Each row is a point on a landscape with many valleys, with its height.
From any point a ball rolls to the lowest of the 2 points nearest to it. It stops when none of these is lower. Distance is the straight distance between rows; heights are no part of it.
(1211): [115 102 115  95 105 129 142 161 120 162 114 148 138 122 116 134  80 107
 163 137 120 227 180  78 152 111 101 144 102  73]  height 45.8
(30): [125 101 148 121 114 150 140 119 179 130 136 150 100 162 164 110 111  73
 111 150 141 127 106  97 164 134 131  83 205 183]  height 28.8
(440): [ 90 193  79 114 143 166 176 113  83 131  95  88 107 121 101 162 186 112
 121 160 126 162 164 134 101 130  86 145 102 116]  height 55.6
(577): [144 107  90 133 145 125 128 145  88 131 102  93 113  72 117 144 124 157
  82 170 159 145 145 125 119  88 108  94 135  97]  height 70.0
(1426): [128 102  71  91 149 100 128 181 108  81 173  75 145 131 143 127 130 103
 156 109 171 152 157 111 130 100 143 160 122  68]  height 67.1
(701): [129 147 120 130 149 116 149 131 105  95 126 126 174 176 138 130 162 201
 150  86 123  71 141 192  94  99 137 196 109 122]  height 28.6
(1119): [143 127  79 144  93 153 150 124 106 135 173 149 170 172 108  86 187 134
 152 137  98  72 171 106 109 181 168  89 150  83]  height 79.4
(815): [118 115 150 165 118 153 108 144 141 164 131 157  93 116 108 132  90 119
 169 101  87 158 144 128 136 170 146 149 110 112]  height 28.7
(475): [132 163 112 129 153 122 143  84 145  92 158 159 135 140 139 124 182  97
 113 107 156  98  94 139 124 116 100 129 128 137]  height 12.3
(1380): [162 101 182 102 141 100 102 163 143  88 140 151 138 147 201 131 109 130
  92 146 167 143  90  92 131  87 134  52 168 129]  height 64.7
(846): [130 175 135 151 149  80 133 123 111  79 136 131 155 137  87 169 130 122
 106 122 132  70 104 157 117 121 120 174 115 126]  height 1.9
(1300): [115 148 109 139 112 172 154 137  89 145 132 146 126 135  91 117 183 141
 143 139 101 113 148 128 103 170 137 103 129  89]  height 81.4
(578): [108 115 186  91 142 131 110 122 123 168  88 103 118 125 151 146  82  88
 181  65 125 188  95 143 145 177 119 179  98 168]  height 48.4
(175): [119 107  87 143 161 182 134 139 166 179 124 148  96 115 127 150 118 134
 200 117 110 180 161 139 115 124 125 202 139  85]  height 21.8
(569): [124 118 107 218 144  81 123 149 130  94 204  92 160 120  93 124  91 145
  88 104 188 103 134 119 105  77 141 148 129 106]  height 62.6
(1048): [148 155 128 178 159 123 139  73 175 128 113 169 123 112 133 117 146 176
 109 114 133  63  84 165 100  81  97 172 130 178]  height 17.5
(1687): [164 133 110 104 164  91 122 138 122  89 110  53 142  90  94 121 147 151
 144 121 132 100 127 167  91 123 166 183  59  98]  height 14.3
(945): [166 129 169  45 135 146 173 115 101 135 101 133 163 180 106 126 124 175
 149 113  97  69 164 155 122 135 145 185 102 120]  height 38.5
(468): [136 161 135 147 113  91  92 176 123 117 101 149  99 120 166 219  77 103
 108 145 120 166 111 127 160 106  90 118 128 124]  height 40.7
(1600): [144 114 131  85 153 145 146 118 115 153  81 149 134 146 135 148 124 191
 170 126 114  98 160 167  98 106 120 206 123 111]  height 30.2
(1829): [ 93 109 162 158 167 140 105 158 128 159 143 129 134 130 175 184  85 170
 171  42 160 195 119 145 117 119 112 165 143 116]  height 44.8
(487): [125  91 143 127 130 105 126 117 141 141 165 165 116 141 187 148  95 129
  95 100 164 120 101 108 135 107  99 104 176 171]  height 39.3
(1418): [119 107  68 103 168 136 125 157 103 114 124  77 134  97 137 128 161 118
 170 109 180 204 160 117 116 106 111 157 119  52]  height 66.0
(1581): [113 104 154 108 177 141 109 138 120 173  85 119 143  98 176 172 105 156
 176  86 166 205 127 155 127 128  90 174 141 100]  height 40.6
(1343): [163  87 117 169 128 136 118 116 129 183 118 180 113  81 106 118 102 204
 122 138 113 124 164 103 110  90 121 121 110 123]  height 11.0
(1416): [143 190 133 180 152  64 117  98 156  75 167 109 154 120  88 153 121  97
  82 133 170  80  62 151 127 114 124 144 139 135]  height 5.1
(501): [ 85 143 101 177 110 154 124 161 116 120 184 138 106 118 106 146 147  75
 125 114 134 143 120 115 139 159 130 108 162 103]  height 35.3
(1157): [103  94  96 114  96 112  95 181 148 112 145  57  87 104 190 140 110  87
 132 166 159 161 118 106 149 127 115  96 189 100]  height 66.5
(680): [129 127 146 114 191 188 148 103 112 160  93  35 115  86  84 166  84 170
 105 129 156 134 120 182 119 132 126 155 138 122]  height 40.3
(1173): [155 142 111  76  94 138 164 107 134 124  99  93 144 155  98 106 140 146
 175 168  71 108 151 118 118 178 161 157  53  96]  height 75.0
(708): [111 150  71 131 165 136 146 127  98 126  87 114 102  96 159 177 170 152
 154 142 140 164 139 157 105 105  71 165 137  81]  height 62.9
(1098): [143 168 137 219 150 106 116 127 133 123 133 156 157  83  78 140 124 155
  75 115 139 106 101 113  87  85 137 117 116 124]  height 30.1
(111): [ 96 114  84 149 128 135 132 154 141  99 176  63  68  99 170 163 113  94
 112 123 170 166 114 136 143 137 102 114 189  87]  height 67.6
(19): [129  99 107 178 148  97  74 148 166 103 175  98 123  98 188 122 125 169
 109 111 178 132  75 134 102  88 135 111 162 124]  height 59.9
(777): [129 136 179 133 120 111 100 165 101  92 158 102 157 153 101 131 121 103
 155  75 126  90 115 155 142 180 183 129 115 115]  height 41.8
(2001): [136 106 151 112 119 187 132 132 146 166 140 133 151 164 111 114 109 136
 214  68  94 148 134 125 132 174 182 147 103  78]  height 39.0
(335): [129 159  51 193 160 117 145 113 147 125 143 166 141 131 130 144 198 171
 143 160 127  89 141 137  70  73 121 166 129 125]  height 40.0
(233): [187 138 161 108 157 146 181 114 181 115  93 173 146 126 140  82 170 151
 100 174 133 102 113 131 106  94 132 105 147 160]  height 47.5
(620): [135 101 119 172 149 145 134 105 121 183  84 158  98  64 110 132 115 176
 125 111 120 131 139 148  97 113  96 175  94 138]  height 23.6
(644): [111 125  79 115  57 159 121 120 135 159  85 150 125 206 135  92 146  90
 168 194  63 144 130 109 139 154 156  89 170 143]  height 41.6
(900): [154 105 156 157 137 112  81 139 121 174  59 118  94  63 157 159  81 156
 107 134 115 151 117 134 139 129 110 117 113 167]  height 33.7
(1774): [126 123 153 108 160 149 164  91 103 155  94  82 103  76 115 158  80 152
 100 110 163 150 125 160 135 133  90 171 114 156]  height 37.1
(1097): [131 104 150 139 116 133 128  92 138 118 168 157 104 176 198 128 125 102
  96 121 147 105  92 132 152 141 101  81 227 153]  height 34.5
(1891): [150 138  99 149 148 120 182  77 121 118 165 156 136 145  83 130 118 130
 105 118 149  43 145 158 131  91 107 196 143 158]  height 44.5
(671): [121 100 176  85 117  88 101 126 130 115 139  80 118 122 146 102  92  83
 114 100 148 130  93 124 159 178 155 107 106 200]  height 30.3
(1201): [128 142 104  74 119 127 150  90 114  86 117 129 129 166 187 144 186 129
  98 155 136 123 104 139 132 119  86  76 168 108]  height 45.3
(1783): [132 198 161 103 140 116 157 126 101 102 104 112 150 152  76 182 145 113
 125 132 110  77 134 168 108 147 116 185  71 134]  height 6.1
(1285): [116 159 133  89  89 137 147  91 154 117 113 113 124 180 123 109 123  92
 103 200  85  96 124 127 186 141 153 109 176 207]  height 29.8
(415): [ 90 150 148 108  64 173 164  90 114 169 116 181 113 160  92 107  99 105
 137 125  72 173 156 100 168 147 118 129 105 156]  height 57.7
(336): [ 81 124 114 148 136 174 140 138 101 132 156 124  96  99 105 140 129 105
 137  64 144 175 137 131 131 149 119 147 126 106]  height 38.6
(1051): [150 128  95 156 129 137 149 100 157 140 161 168 140 148 109  98 165 122
 139 133 121  46 149 147 130 145 145 140 160 144]  height 47.0
(1323): [118 111 144  74  70 117 120 109 145 138 116  71 116 132 112  94  85 141
 142 183  74 174 146 107 178 154 173 114 110 152]  height 36.5
(1980): [149 114 116  93 143 127 133 128 155  75 151  90 147  89 104  80 166 105
  88 168 171 139 111 106 128 115 159  71 108 141]  height 63.8
(1887): [ 92 126 135  78  98 120 131 136 129 120 125  98 115 116 123 128  96  85
 114 127 125 173 137 104 175 139 122 126 110 159]  height 26.6
(348): [176 163 195 201 149 124 116 123 158 147 105 184 158 109  99 109 126 153
  97 141 125  87  93 142 101 121 150  94 143 173]  height 9.9
(345): [114 119 116 134 135 104  79 194 110 109 115 107 120 147 185 171 142 147
 174 150 108 133 122 140 114 142 154 141 180  81]  height 54.5
(1604): [136 132 176 187 146 103  85 117 154 125 125 180 163 131 137  94 140 164
 121  91 135  89  88 145  96 111 143 112 105 171]  height 15.7
(1888): [143 202 186 203 139 137 131 123 137 143 119 204 161 141  97 124 155 105
  90 148 130  96 104 144 124 146 129  74 151 150]  height 13.8
(139): [143 183 103 200 152 105 134 143 119 107 149 158 159 120  86 177 170 140
  80 141 150 128 119 113  96  76 127  89 133  91]  height 31.5
(5): [110 147 166 161 135 102  64 142 139 112 102 107 103 124 127 125 145  81
 157  97 110 122  86 149 121 181 159 133 120 132]  height 45.2
(1055): [134 114 157 120 135  86 105 184  86  82 178  93 164 159 126 143 109 142
 121  89 156 119 131 142 130 129 156 129 126  93]  height 39.7
(579): [149  82 167 181 133 114 110 134 181 145 191 185 157 143 146  93 115 150
 111 101 157 102 117 116 119 111 159 110 167 176]  height 34.7
(1270): [119 129 155  97 123 119 117 117 111 134  85 205 120 138 177 120 138 116
 131 104 134 149 114 118 138 106  85 108 126 148]  height 54.0
(1033): [142 154 141 135 155 152 192  90  88 146 133 147 141 152  59 138 118 158
 103 104 132  57 168 165 103 116  97 202 124 121]  height 40.4
(1091): [ 96 167 119 127  82 161 127 148 127 130 133 115 125 172  81 128 124  50
 197 130  66 153 125 133 141 194 165 145 115 114]  height 51.8
(1773): [149 180 174 147 143 120 135 106 137 140 124 191 168 170 128 105 164 167
 105 124 136  30 114 165 113 125 121 136 155 168]  height 30.0
(1615): [128  94 103 151 158  89 156  86 130 103 210 126 124 109 120 118 112 106
  94  54 196 120 113 126 125 102 105 169 123 153]  height 68.5
(850): [131  97 142 121 113  90  86 195 147 103 143 106 112 136 190 144 106 118
 107 154 152 124 112 112 128 106 143  80 179 119]  height 65.4
(586): [134 152  78 143 160 113 148 149  72  89 142  72 145 119  79 166 154 140
 100 153 143 118 146 133  82 111 127 137 113  73]  height 35.5
(539): [126 118 113 166 142 128 106 134 181 118 143 197 104 147 176 124 143 105
 152 137 126 129 113 114 126  93 128 130 168 147]  height 25.9
(972): [122  91 136  93  99 138 162 124 110 123 171 111 126 126  89 108  76 107
 112 110 143 158 177  91 158 138 136 123  97 123]  height 23.2
(883): [120 122 120 129  88 154 138 112 163 145 127 163 118 196 113 101 103  80
 130 187  70 115 140 107 167 150 157  88 169 158]  height 34.4
(1579): [112 117 127 149 167 193 141 152 130 183 127 121 101 119 102 197  84 153
 160 117 134 152 145 153 121 123 124 169 172  90]  height 32.9
(1788): [ 87 166 161 118 103 156 143  96 102 136 100 107 110 158 123 118 131 111
  98 156  99  97 124 149 176 164 120 100 155 194]  height 24.6
(11): [141  87 112 130  86 122 103 127 154 130 144 155 123 114 100  95 113 119
 176 145 103 162 153  57 138 149 154 109  61  72]  height 42.4
(318): [103 140  78  82  86 126 136 156 111  88 153  76 153 154 113 109 162  83
 124 166 117 148 140  94 151 144 157  70 134 116]  height 28.1
(368): [155 145 161  70 130 106 156 144  82  94 127 127 181 181 104 153 122 165
 120 116 118  56 155 167 131 138 140 155 137 118]  height 42.5
(473): [133 115  86 122 140  93 142 134 124  72 211 100 124 124 113 123 120  83
 110  86 179 134 143 109 138  99 126 163 101 102]  height 67.8
(195): [137 141 129 116 129 108 117  80 124  97 146 144 105 141 184 168 136 126
  76 119 134 145  82 149 143 109  64  89 171 101]  height 43.0
(464): [113 134 174 128  95 163 146  82 126 171 129 151 108 126 108 100  94 132
  76 156  93 143 155  97 178 129 124  49 125 203]  height 60.0
(1040): [117 122 179  96 130  95  75 131 133 119  74 110 111 115 152 105 115  90
 167  95 113 143  98 148 122 169 148 151  85 165]  height 46.6
(373): [109 142 162 121 134 199 168 118 114 142 120  53 109 116  69 156  92 138
 116 137 121 142 140 174 152 173 143 139 132 139]  height 43.8
(530): [154 139 111  86 164 173 168 116 144 145 104  84 142 141  83 150 119 146
 171 131 118 124 166 152 111 137 146 189  94  84]  height 50.8
(607): [130 138  82  99 152 104 128 158  93 105  92 124 128 137 177 217 145 139
 163 164 129 145 139 146 120  97  87 164 154  76]  height 61.7
(914): [106 148 123  83  80 134 137 109 138 134  90  98 103 154 105 123  91  95
 145 192  59 138 142 129 180 140 144 143 123 183]  height 33.5
(485): [157 137  64 150 159 115 131 112 182 124 145 182 142 140 118 103 180 128
 155 151 116  81 151 127  97  92 144 160 113 134]  height 43.2
(1707): [111  87 141  76 112 102 130 167  97 132 148 126 152 131 180 156  86 131
 131  81 171 194 161  95 143 104  88 136 136  87]  height 36.9
(818): [130 210 170 167 128 142 148 109 125 133 123 160 152 121  77 109 185 119
  56 139 143  81 116 133 106 131 102  78  98 143]  height 16.9
(1433): [119 125 136 181 127 115  90 171 126 148 136 173 118 106 134 161  99 137
 111 116 125 139 141 106 129  97 124  98 129 120]  height 53.4
(322): [135  87 113 185 129 108 104 160 210 124 203 185 133 142 153 101 123 123
 150 117 138 113 143 108 126  86 159 140 160 148]  height 30.5
(269): [ 81 150 140 108 102 169 153 111 108 153 107 150 103 148 117 141 106  70
 148 100  93 174 118 131 167 167  97 160 134 168]  height 55.7
(996): [ 91 164 126  98 114 148 140  90 132 147  90  84 108  87 139  94 172 142
 105 201 116 184 144 108 160 101 121  63 131 181]  height 62.1
(507): [109 132 117  80 112 136 145 166  64 120 111 133 149 155 132 158 137 138
 129 147 112 146 150 120 122 129 119 105 144  86]  height 52.0
(1766): [114 108 160 128  80 162 159  73 144 180 143 149 105 125  97 111  70 122
 114 138  98 160 168  69 173 160 124  96  77 174]  height 59.2
(245): [134 150 144  88 109 111 109 154 106  88 108  55 159 153  96 141 133 129
 105 192 102  85 130 137 137 176 176  75 118 131]  height 50.2
(1866): [132 105 134 165 129 135  83 165 135 165  97 199 119 119 153 124 135 142
 142 139  97 151 133  97 118 111 144  67 144 107]  height 52.1
(2006): [130 102 114  84 124 122 149 134 101 120 147 164 149 145  90 119 116 127
 123 116 124 139 179 100 127 108 127 144  91  90]  height 18.8
(1096): [164 134 113 127  94 158 132  97 141 138 141 123 154 148 107  50 162 118
 133 135 106  59 150 125 143 179 185  92 118 112]  height 77.2
(15): [ 96 154 148 119  95 123 108 137 128  98 107  37 104 133 110 129 123  99
 123 193  87 125 118 146 171 182 184  97 135 153]  height 48.9
(288): [116 166 121 141 158 167 158 143  98 143 102 122  94 121 105 227  98 127
 132 141 131 155 137 158 140 118 100 162 156 101]  height 37.7
(1341): [114  92 143 128 101 145 110 126 175 147 121 142 103 129 142  78 104  68
 120 157 125 175 122  84 158 125 158  59 148 168]  height 24.7
(3): [118 107 107 164 131 145 112 146 138 134 149  96 117 121 125 104 151 124
 176 103 100  97 126 162 127 175 171 152 146 111]  height 46.7
(616): [ 89 122  92  89  86 142 134 155 102 138 120 142 150 140 117 109 137  77
 178 108 115 218 148  95 145 132 118 139  96  89]  height 47.9
(517): [146 118 101 105  94 114 117 161 156  98 180 116 150 150 110  83 135  61
 139 141 132 131 135  73 147 151 180  82 113 111]  height 24.3
(1383): [120 123 109 131 130 177 147 150 127 138 164  90 129 138  88 118 130 111
 184 104 111 143 146 137 123 174 175 145 127  72]  height 44.4
(1169): [126 178 158 179 133 107 119  97 132 118 155 182 184 144 102  96 162 167
 103  82 155  67 112 155 100 109 119 138 107 155]  height 22.5
(688): [129 162 126 107 147 149 156 130 112 138 111 139 136 181 141 137 176 168
 175 104  99  65 135 188 106 138 125 211 145 122]  height 14.6
(1150): [107 119 144 101  97 130 101 199 108 117 102  70 116 158 149 149 107 119
 155 160  92 135 126 130 136 168 166 113 168 105]  height 51.9
(751): [108 127 142 107 108 131 116 101 105 115 138 186 124 176 199  98 154  86
 139  72 139 158  92 117 143 127 102  92 170 130]  height 51.6
(1420): [117 121  84 172 168  99 103 121 130  92 152  97 113  87 147 128 145 151
 147  88 161 140  91 157 105 103 119 184 101 115]  height 21.3
(697): [149 104 169  97 141 107 100 148 151  91 124 110 151 102 142  99 124 108
  90 147 169 154  86  96 141 115 158  48 120 151]  height 64.2
(1255): [158 110 159 102 136 110 113  94 120 160  58 190 104 113 201 150 100 160
 113 118 131 128 115 131 138  95  69 127 131 189]  height 56.1
(563): [117 125  41  90  92 161 138 129 145 129 103 129 121 158 161  98 177  93
 162 192  91 138 124 107 138 131 131 110 190 144]  height 48.7
(1446): [151 135 106 104 139 121 106 137 156 101 118 137 147 128 129  82 202 119
 152 158 113 119 123 112  96 121 161  94 100 117]  height 52.9
(1151): [108 143 186 127  94 163 140 125 123 142 126  68 110 140  84 126  80 111
 134 158  77 129 126 149 171 208 173 121 133 158]  height 46.9
(944): [136 173 118 146 170 124 136  84 182  97 124 191 113 153 187 115 207 103
 140 133 143 128  77 144 106 108  94 111 153 134]  height 16.7
(543): [137 124 139  92 138 100 115 118 107  98 119 124 153 151 183  94 167 188
 139  82 132  83 111 161 101 119 131 149 108 131]  height 37.0
(750): [138  90 123 120  85 115 126 148 144 151 128 160 131 115 109 148  62 133
 169 161  94 171 184  57 142 117 123 135  65  69]  height 44.0
(1784): [136  57 161 118 140 105  99 144 113 156 129  90 113  78 157 117  73 166
 119  97 143 125 108 136 122 152 141 128 134 153]  height 36.8
(796): [125 131 103 177 157  89 111  95 159 110 141 146 134 111 131 119 140 163
 141  85 142  90 102 160  97  81 117 196  97 167]  height 25.2
(310): [ 96 157 140  87  80 158 144 112 134 126 114 106 118 159  99 107 112  42
 180  94  89 174 101 144 168 169 143 173 103 159]  height 53.8
(1777): [117 109 146 110 135 182 155 105 143 172 138 146 127 135  77 126  80 117
 165  83 121 163 151 115 138 157 135 172  86 108]  height 33.3
(416): [138 145 116 148 140 102  92 123 161 111 109 156  88 121 204 190 112 100
 105 131 138 168  85 121 151  95  76 112 150 118]  height 41.7
(1796): [118  74 175  97  83 128 104 187  99 149 129 111 127 145 157 135  58 145
 136 122 113 141 142 109 140 169 155 102 169 103]  height 47.1
(1693): [148  82 190 122 126  85  94 142 119 116 141 124 141 131 143 118  88 134
 106 100 135  86  93 133 123 152 157 112 129 166]  height 33.0
(1872): [156  67 113 120 119 116 127 133 131 163 145 200 135 110 127 128 103 168
 100 137 138 159 184  71 133  71 121 111 102 116]  height 20.9
(1358): [130  94 146  76 129 138 144 102 142 178 102 133 109 137 149 125  76 110
 168  85 110 138 125 140 150 168 118 199 116 192]  height 51.1
(131): [100 137 122 101 113 132 144 116  86 105 143 171 143 196 160 133 157  96
 131  99 121  99 110 130 144 151  97 115 179 110]  height 48.5
(479): [147 155 148 155 160  98  94 138 168 131  92 215 142 112 150 133 164 127
 142 132 123 152 110 120 103  63 120 121  96 138]  height 49.9
(748): [140 188  65 174 155 110 145 124 109 106 122 124 139 105  81 173 197 126
  97 167 143 113 121 124  62  97 109 131 114 109]  height 33.2
(414): [121 106  90 198 129  97  98 180 167 104 175 136 125 133 183 148 125 169
 118 149 156 120 124 124 112  64 126 114 188 101]  height 58.2
(437): [158 143 127 102  93 148 153  96 135 159  83 137 133 135 104 100 165 175
 150 183  81 112 174  95  98 146 130 119  45  85]  height 73.8
(1359): [147 164 159 126 123 140 135  96 116 134 111 117 138 141 109 103 170 147
  91 133 137  33 108 177 108 161 123 111 152 152]  height 36.6
(527): [141  86  94  97  96 109 105 161 146 117 119  93 127 102 116 112 116 122
 152 191 109 174 159  75 138 126 157 106  86  81]  height 40.5
(446): [140 120 116 141 177 130 149 102 107 143  85  91 107  72 115 141 110 179
 124 106 152 124 130 164  82 104  91 204 109 127]  height 31.8
(1764): [172 155 176 137 169 116 125 115 166 114  71 173 134 117 176 117 175 155
 115 151 131 115  78 142  90  82 112 112 129 151]  height 49.1
(600): [141 114 151 145 142 127 102 142 105 182  55 134 117  61 174 185  94 158
 137 104 140 199 138 137 147 117  71 143 111 126]  height 36.7
(1266): [122  88  91 144 134 135 133 152  93 119 161  74  91  80 163 153 105 147
  80 137 179 148 133 116 128  92  99 105 181  83]  height 68.9
(1221): [110  73 152 102  98 117 121 203  99 127 182  98 123 145 181 148  78 136
 126  91 165 154 144  98 136 131 124 101 177  98]  height 41.5
(779): [122 141 133 166 118 119  92 159 141 109 165  98 125 129  82 124 133  77
 146 130 106 100 122 142 133 187 176 134 124 115]  height 43.6
(1934): [149 127 158 171 145 109 132  91 164 139 188 173 157 109  79  97 113 104
  97  86 159  87 113 122 130 127 143 143  96 184]  height 69.6
(26): [138  75 151  76 127 118 132 117 118 184  75 157  99 131 188 157  68 146
 127 122 118 121 127 124 152 141  89 168 147 191]  height 55.0
(1697): [140 168 170 171 136  97 114 113 157 132 145 207 143 122  64 141 108 100
 112 100 119  99 119 117 127 118 129 149  67 161]  height 70.1
(674): [155 102 147 151  92  94  95 148 177 122 206 146 158 136 100  79  99  84
 150  99 128 116 135  89 138 174 191  97  92 105]  height 20.8
(1645): [150 135 155 161 135 147 130 114 118 182  83 150  97  84 120 136 115 172
  89 127 113 100 111 133 118 115 104 118 113 177]  height 30.4
(427): [140 122 123 136 140  95 115 160  87  83 151  91 164 109  93 124 144 162
 101 135 148 104 136 129  98 125 157 102 121  76]  height 37.6
(1575): [124  79 117 187 143 134 127 104 111 145 163 126 133 116 126  86 128 215
 118  75 155  86 123 149  99 116 134 153 157 145]  height 51.7
(745): [103 106 160  98 121  94  93 150  96 121 132 107 132 114 207 146 103 102
 149  66 155 206 102 119 143 149  84 124 132 102]  height 33.1
(448): [ 99  86 102 122  70 160 114 117 131 156 124 102 107 124 139  46 131 112
 144 160 105 177 130  90 158 153 158  69 143 125]  height 16.6
(1241): [134  49 130 180 138 119 108 131 142 153 170 151 140 104 166  93 106 204
 103  84 167 119 116 108 104  79 141 104 160 162]  height 42.2
(423): [123  47 140 131 123  98 105 153 151 166 162 123  95 122 197 126  68 130
 132  83 145 132 118 110 132 138 117 139 160 179]  height 41.4
(512): [ 88 134  86 143 104 146 119 163 129 101 181  90 107 131 112 108 174  52
 121 149 139 152 114  97 150 160 157  62 162 105]  height 32.0
(629): [111 183 125 103 124 123 142 148 105 104 100 109 130 142  89 167 153 107
 124 174  90 120 141 138 118 155 130 130  89 125]  height 10.1
(1207): [105 140 106  83 101 149 154 129  75 123 101 127 129 169 149 135 164 139
 113 174 114 110 139 121 139 138 108  79 184 129]  height 49.0
(1504): [132 145 130 161 153 109 117 164 122 131 111 113  95  98 135 228  70 128
 126 135 128 154 126 147 143  94 106 182 133 112]  height 39.6
(124): [145 113  94 135 181 108 127 132 129  97 156  55 126  87  95 125 117 119
 147  89 169 146 124 153  98 111 156 205  70 101]  height 17.4
(116): [120 119  93 152 136  94  74 169 149  96 141 142 116 159 222 155 155 141
 163 152 123 132 107 133 124  92 118 118 180  93]  height 56.3
(585): [149 142 116 113 146 186 205  95  97 154 128 114 135 157  63 121 120 166
 128 139 118  89 194 145  99 136 121 172 107  88]  height 46.2
(1780): [105 137 155  90  83 150 130 100 118 161  89 116 118 126 130 105 118 155
  96 185  81 173 162  95 184 101 128  59 141 178]  height 61.1
(615): [121 151  90  86 123 139 145  97 156 101 129  66 134 100 100  74 183 123
 102 204 130 164 144 102 142 112 155  67 109 152]  height 63.0
(941): [129 112 147  65 120  76 103 143 124  89 135  60 128 112 149 132  95  76
 104 117 158 159 106 114 156 135 122 131  96 149]  height 28.5
(1276): [147 138 118 124 122 144 171  92 133 140 153 184 133 154  93 127 125 124
  90 159 133  36 149 143 157 128 115 139 175 162]  height 47.7
(143): [129 115 131 148 134 145 127  92 113 137 148 122 122 106 112  76 155 158
 105  96 147  73 115 153 110 149 131 110 138 141]  height 42.0
(1074): [ 91 141  75 121 137 146 125 145  88 132  81  94 118  78 146 157 165 110
 158 151 148 213 150 121 131 128  77 136 125  78]  height 64.5
(299): [ 92 117 158 157 161 152 125 138 104 141 161 104 112  94 153 165 107 132
 137  28 176 191 100 154 117 150  99 137 131 110]  height 41.9
(1252): [167 110 120 115 127 135 136 110 119 151  86 128 138  95 100  80 158 195
 111 158 107  88 157 119  80 126 134 109  75  99]  height 72.2
(1443): [102 203 151 133 117 153 161  89 124 115 109 111 118 125  90 122 167 105
  66 157 129  98 108 148 145 138 108  85 104 178]  height 19.4
(1254): [134 158  91 148 151 143 137 111 159 135  91 210  98 139 177 156 182 104
 141 166 117 141 113 127 125  84  91 123 162 141]  height 21.4
(1435): [136 140 118  75 130 103 112 157 103 120  60 124 132 109 143 185 116 131
 135 174 117 156 150 125 140 108  99 151  98 104]  height 61.0
(1290): [135 103 146 129 106 105  86 142 162 129 149 164 125 139 129 104  93  95
 159  97 103 127 128 104 132 153 167 142 114 131]  height 24.2
(720): [143 134 144  87 115 107  88 145 122 106  76  87 145 137 134  85 167 123
 139 175 103 108 117 124 113 168 180  80 102 121]  height 51.5
(1336): [152 122 120 178 165 102 132  94 170 104 200 124 133  92 101 102 125 103
 112  92 178  83  78 150 130 123 139 162 132 181]  height 69.2
(227): [ 95 163  87 121  91 137 126 149 118 109 142 141 144 163  99 117 148  40
 164 128 100 175 128  94 144 148 136 120 105 123]  height 49.7
(891): [180 100 186 112 156 129 141  99 157 120 129 168 156 138 165  69 153 162
  95 114 156  88  94 139 116 109 133  94 168 178]  height 44.7
(1217): [137  84 137  86  85 104 107 162 172 121 132  77 110 124 129 108  77 110
 119 181 111 142 150  85 159 139 167 104 123 128]  height 38.7
(836): [154 130 141 161 141 154 114 126 165 163  76 200 106  86 138 116 139 114
 127 148 118 147 122 116 118  95 130  89 109 150]  height 50.7
(237): [142 122 113 124 150 131 125 122 106 142  69  94 129  64 104 107 151 183
  75 164 140 123 136 128  84  94 118  86  78 115]  height 70.9
(1725): [141 155  88 168 162  80 132  90 165  64 191 122 140 142 145 140 159 109
 105 127 165  96  72 159 119  92 114 137 155 119]  height 8.2
(801): [119 141 121  88 124 151 151 116 107 160  50  98 119  89 118 152 133 157
 118 168 112 158 169 142 141 119  91 137  95 134]  height 59.8
(613): [116 187 138 222 139  76 119 117 117  98 147 150 197 135  92 135 132 185
  90 101 150  89  87 139 103  85 124 147 111 123]  height 27.6
(859): [152 115 147  83 144 110 116 113 132  94 127 141 150 155 184  78 176 137
 123 106 154 100  91 129 115 113 133  97 145 141]  height 41.3
(113): [123 168 151  90 115 121 169 128  73  90 154 141 153 189 122 158 133 118
 100 117 127  60 122 153 149 152 105 135 165 128]  height 45.4
(1093): [158 144 129 109  74 140 134  82 158 130 114 114 129 145 108  61 155 119
 173 153  72  91 147 107 140 186 176 118  58 124]  height 75.9
(1880): [140 147 134 154 143 147 155  86 127 166 105 156 120 131 106 117 144 179
 118 115 108  39 133 178  99 116 101 207 135 165]  height 30.7
(216): [138 157  57 198 150 129 151 134 120 140 135 170 138 106  72 161 173 144
 124 155 113 119 171 111  62  93 122 140  96 102]  height 36.1
(1052): [133 151 142 114 108 120 141 135 117 123 123 178 148 153  71 139 139 115
 143 135  87 108 167 109 123 146 133 145  79 116]  height 14.4
(1793): [121 110 159  71 121  73 100 119 112  96 151 107 127 137 194 154  99 103
  98  78 164 158  82 120 148 137  84 108 120 133]  height 30.6
(398): [110  75  88 152 122 191 138 128 143 191 110 135  91  74 133 112 116 132
 176 110 115 196 162 114 135 149 102 154 142 112]  height 35.7
(1307): [110  76 119 127  99 172 122 128 118 171 121  98 105 100 132  66 125 132
 177 107 115 182 150 109 134 175 146 110 124  90]  height 29.9
(1550): [124 102 138 182 139  85 106 142 112  99 183  88 142 109 134 145  92 170
  83  74 179 121  92 132 116 105 122 129 145 117]  height 61.4
(1364): [101 158 102  95 117 174 184  91 109 141  88 114  96 131 114 128 154 132
 112 166 121 133 162 146 139 118  79 137 125 152]  height 57.8
(649): [103 164 106  71 152 188 172 118 110 140 107  64 133 140  79 166 135 123
 157 146 129 175 167 146 123 131 119 161 115  91]  height 53.3

Call two points neighbours if one is among the 2 nearest of the other. Go from one point of each pair to the other, from neighbour to neighbour, staying as low as possible. Name the highest point that can't be avoided.
(448) / (1343) -> (423)
(348) / (674) -> (3)
(620) / (674) -> (1829)
(846) / (1343) -> (1872)
(1687) / (1048) -> (796)
(448) / (175) -> (398)

Where does a ball stop that starts at each point below?
(1336) -> (1033)
(1380) -> (348)
(1096) -> (348)
